Points on a hilly landscape, in no order, each with its height.
From any point a ball rolls to the lowest of the 2 points nearest to it. It stops when none of these is lower. Distance is the straight distance between rows; heights are no part of it.
q_845: [117 144  94  87 144 102 107 177 116 177 177 122  71  93 132 112 114 108
 131 175]  height 206
q_773: [135 144  86  85 145  91  95 148 129 136 146  90 100 111 145 121 130 114
  83 135]  height 208
q_210: [113 155 175 126 103 147 145 164 117 156 169 112  94 135 130 190 147 142
 122 139]  height 500
q_444: [128  84 149 133 137 103 151  74 128 131  43 173  74 134 112 177  93 115
 152 123]  height 721
q_467: [148 168 131 119 124 156  93 158 148 133 170  86 116 134 159 140 102 100
  91 136]  height 521
q_398: [126 100 181  61 101 153 113  70 132 152 164  87 144 107 129 145 126 121
 144  84]  height 367
q_182: [145 113 159  87 138 106 146 143 111 113 154 122 141 124 133 124 166 136
 122 149]  height 612
q_222: [130 110 105 152 122 158 177 178 161 144 145  69  93 190 141 144 154  77
  97 120]  height 596
q_510: [140 163 100 125 132 114  61 158 149 127 172  82 112 104 142 107 102 124
  78 123]  height 421
q_380: [105 101 161 153  52 155 108  41 139 142 110 127 106 122 122 181  64 118
 184  91]  height 601
q_334: [104 115  65 127 118  97 127  72  91 162  58 158 149 105 117 108 149 191
 129 103]  height 787
q_169: [145 139  97 129 123  71 139  85  90 115  61 152  94 120 114 124 167 167
  88  74]  height 226
q_142: [149 163  66 155 124 102 148 103  79 138  48 146  96 100 113 124 154 194
 105 109]  height 384
q_325: [107  62 186 160  99 156 139  70 148 112  72 138 148 141 122 177 112  77
 116  97]  height 645
q_641: [137 117  92 151 153 161 136 171 179 134 142  74 110 205 151 107 142  75
 136 117]  height 606
q_656: [128 102 106  92 145  83 149 118  88 153 111 142 131  94 115 120 169 179
 129 121]  height 658
q_617: [ 90 135 124 133 107 151 103 108 157 127  95 123 122 117 114 193  65  59
 121 137]  height 590
q_232: [107 156  59 121 145 112 137 105 103 130  86 159 142  84 103  76 133 166
 136 151]  height 544
q_319: [ 94 142 154 145  84 165  86  98 158 180 134 101 109 124 128 198  70 129
 110  88]  height 271
q_658: [118 151  36 132 139 103 109 174 131 150 159 102 108 111 132  69 152 161
 118 127]  height 456
q_486: [ 94 155 134 145 112 172 140 130 161 107 129 114 102 121 124 209  96  66
 117 144]  height 618
q_200: [128 110 158 113 147 110 118 103 134 121  73 180  96 121 104 147  93 119
 173 167]  height 697
q_285: [155 150 109 173 140  89 127 167 113 113 107 178 124 130 110  84 144 190
 136 134]  height 559
q_863: [136 149 123 128 149  72 128  93 109  94 122 141 122 129 111 108 152 156
 101  83]  height 390
q_832: [123  94 132 119 105  85  92  39 121 112 106 126 163 108 114 114 128 131
 130  67]  height 603
q_722: [108 154 102 158 122 147 134 163 154 124 140 100  74 143 135 199 105  68
  87 121]  height 633
q_613: [131 177  46 150 127 122 167  94 102 135  78 135 133 108 117  84 161 162
 115 112]  height 466
q_173: [118 128 136  77 146 137 110 103 154 108  99 152 156 106 120 103  88  94
 153 166]  height 484
q_972: [142 136  74 136 158 135 104 157 168 110 146  85 109 166 149  80 135  83
 116 125]  height 625
q_493: [ 89 113 165 128  75 186 133  51 154 109 108 130 120 103 122 180  74  81
 186  92]  height 575
q_719: [173 152 100 164 164 120 118 187 136 108 187 173  82 107 136  76 123 125
 164 146]  height 434
q_433: [136 158  94 171 137 139 123 174 107 118 220 153 141 142 122  62 188 139
 133  87]  height 562
q_818: [131  89  71 127 127 138 179 111 124 126  90  77 164 138 141 111 180 140
  84 121]  height 689
q_410: [130 145 143 136 105 173  79 110 167 138 121  76 158 126 146 153  85 120
  77 112]  height 441
q_715: [ 98 111 171  99 122 167 143  69 157  99 107 143 118 118 112 173  87  50
 145 121]  height 556
q_113: [ 99  95 177 120 101 142 124 138 126 180 128 117 191 143 123 145 126 155
 124 149]  height 459
q_898: [143 138 140 125 136 151  75  91 163  99 130  76 177 120 140 114  80  97
  74 101]  height 489
q_118: [111 122 104  81 153 140 146 159 125 135 151 118 117 126 141 114 135  98
 162 191]  height 426
q_14: [148 120 145 118 135  78 136 108 109  96 123 102 129 143 125 141 157 135
  73  73]  height 457
q_716: [112 158 192 119 109 176  84  85 149 158 143 118  95 110 134 176  73 153
 142 107]  height 327
q_609: [127 150 129 187 139 151 155 184 159 123 123 125 100 183 131 129  88 115
 171 176]  height 358
q_812: [136 106 168 100 146  92 111  99 129 115 102 149 115 110 122 133 115 135
 131 130]  height 661
q_224: [109  72 171 159  87 143 113  72 152 153  85 140 135 132 128 186  80 110
 148  95]  height 629
q_682: [152 152 121 133 129 129 127 175 132 122 177  87  95 168 156 143 143  90
 120 141]  height 570
q_292: [115 142  55 152 128 107 143 172 104 159 143 122 146 143 120  63 171 179
 116 111]  height 509
q_887: [114 119  73  90 157 116 150 120 127 136 115 151 148  93 124  83 129 134
 152 173]  height 518
q_152: [149 135 175 135 140 105  83 131 117 122 127 132 144  98 115 122 109 153
 120 113]  height 707
q_30: [169 160 163 182 134 155 120 162 141 108 136 146 122 157 130 111  93 117
 148 165]  height 333
q_22: [112 126 163 106 102 137 125 177 115 189 156 108 138 127 131 170 125 143
 125 158]  height 482
q_379: [138 143  90 125 160 112 106 190 121 143 161 159 100  90 143  99 112 149
 147 164]  height 345
q_183: [111 191 194 138 120 197 120  73 169 125 167 120 110 127 147 186  99 159
 120 100]  height 376
q_97: [ 91 125 150 133 123  94 140  89  70 129 141 177 198 122 102  95 161 175
 133  92]  height 672
q_16: [130 134 103 158 107 132 165 163 157 111 143  94  50 184 140 171 131  67
  85 125]  height 610
q_115: [155 153 132 141 130 137 107 184 131 110 194 121 145 139 157  81 143 135
 144 143]  height 510
q_35: [162 119  88 131 149 119 192 127 111 109 109  90 132 163 141 105 210 134
 112 106]  height 704
q_340: [121 140 178  87 133 173 182 154 121  95 160 143 143 128 123 152 135  70
 162 182]  height 529
q_757: [131  70 109 118 130 137 191  99 132 114  69 120 173 132 133 120 156 118
 113 143]  height 671
q_100: [ 97  77 148  87  92 107 108 117 125 182 100 141 180 120 121 145 121 157
 144 132]  height 398
q_644: [144 110 106 164 140 138 172 183 149 160 100 124 117 178 135 120 132 127
 164 179]  height 375
q_627: [114 149 142 153 152  93 120 103  74 100 154 197 164  96  99  78 136 175
 122 102]  height 630
q_303: [149 126 143 131 132 120 150 166 130 124 145  96 140 162 146 139 161 116
 128 153]  height 594
q_122: [128 128 177  91 141 163 160 111 149  76 124 145 132 127 119 155 119  49
 123 153]  height 540
q_203: [137 126 126 103 160  88 139 135  69 117 153 155 122 105 126 123 183 160
 123 128]  height 636
q_817: [177 145 130 147 139 149 113 203 131 128 213 141  93 131 148 108 151 119
 167 159]  height 479
q_692: [ 98 129  76  99 157 132 140 163 119 133 162 129 146  96 127  66 146 124
 174 173]  height 465
q_686: [120 171  77 180 135 123 144 158 100 133 174 147 124 146 104  53 159 177
 102  92]  height 536
q_66: [131 137 196 125 126 139 120 120 115 133 140 155 117 104 114 169  94 144
 159 154]  height 741
q_372: [ 89  94 158  65  89 133  83  95 137 169 143 120 155 104 130 154 107 135
 164 119]  height 289
q_265: [140 119 192  93 118 161 120 100 128 147 156  83 151 129 138 193 149 106
 115 110]  height 404
q_892: [106  91  70 113 117 104 122  79 134 157  54 170 166 100 127 101 110 154
 135 135]  height 732
q_788: [119  46 156 136 110 144 178  82 128 123  79 136 144 146 134 156 128  99
 112 127]  height 655
q_155: [121 119  82 118 156 148 168 183 129 162 127 116  90 149 148 116 144 130
 165 175]  height 394
q_411: [114 156 154 131 119 163 174 182 123 115 167 132 125 152 131 169 145  89
 191 190]  height 522
q_394: [164 170 134 169 135 132 100 165 121  57 191 141 154 135 149  68 160 117
 131 102]  height 545
q_502: [109 108 140 121  98 140  68 100 157 172 109 109 149 113 133 157  65 119
 111 112]  height 359
q_62: [131 141  60  98 140 114  98 202 144 163 166  94  81 118 148 101 124 125
 114 147]  height 346
q_149: [120  96 127  77 150 109 171  92  98 153  71 160 117 100 125 143 158 157
 145 159]  height 677
q_180: [141 138 125 174 146  95 147 138  83  92 129 204 130  96 106  71 137 200
 134 118]  height 592
q_418: [116  98 105  85 139 125 125  72 147 108  60 161 169  99 120 102 113 112
 127 149]  height 593
q_500: [158 136 212 151 130 150  94 145 122 135 131 147 144 127 123 136 108 168
 138 134]  height 731
q_402: [121 120 134 115 128 112  74  72 141  92 112 102 191 111 124 111 114 112
  86  66]  height 530
q_516: [152 141 132 160 160 124 132 154 123  90 136 152 130 123 134  97 107 117
 162 186]  height 281
q_728: [135 164  79 157 145 123 112 153 125  91 182 121 151 159 133  60 179 114
 118  97]  height 571
q_816: [169 127 131 159 127 106 134 171 115 107 133 132 124 167 117  90 153 180
 114 117]  height 523
q_426: [137 133 115 126 164 144 134 126 162  87  92 160 143 130 140  91  79 102
 142 184]  height 388
q_552: [159 118 154 162 118  82 130 147 107 108  99 116 127 160 111 132 151 176
  81  89]  height 491
q_405: [152  94 203 111 106 127 128 105 116 136 125  92 148 151 121 166 149 137
 114 101]  height 429
q_779: [103 160 143 137 114 141 150 179 130 127 149 134 101 140 123 206 125 112
 155 161]  height 513
q_344: [103  83 111 107 117  77 116  58 101 146  88 152 167 122 112 109 154 169
 146  79]  height 702
q_57: [173 117 177 144 102 111 138 145 109 132 118 112 104 165 133 171 139 141
  87 104]  height 458

For each start below, name the point where the ball stops.
q_656 | q_773
q_887 | q_516
q_728 | q_845
q_344 | q_319
q_757 | q_372
q_486 | q_372
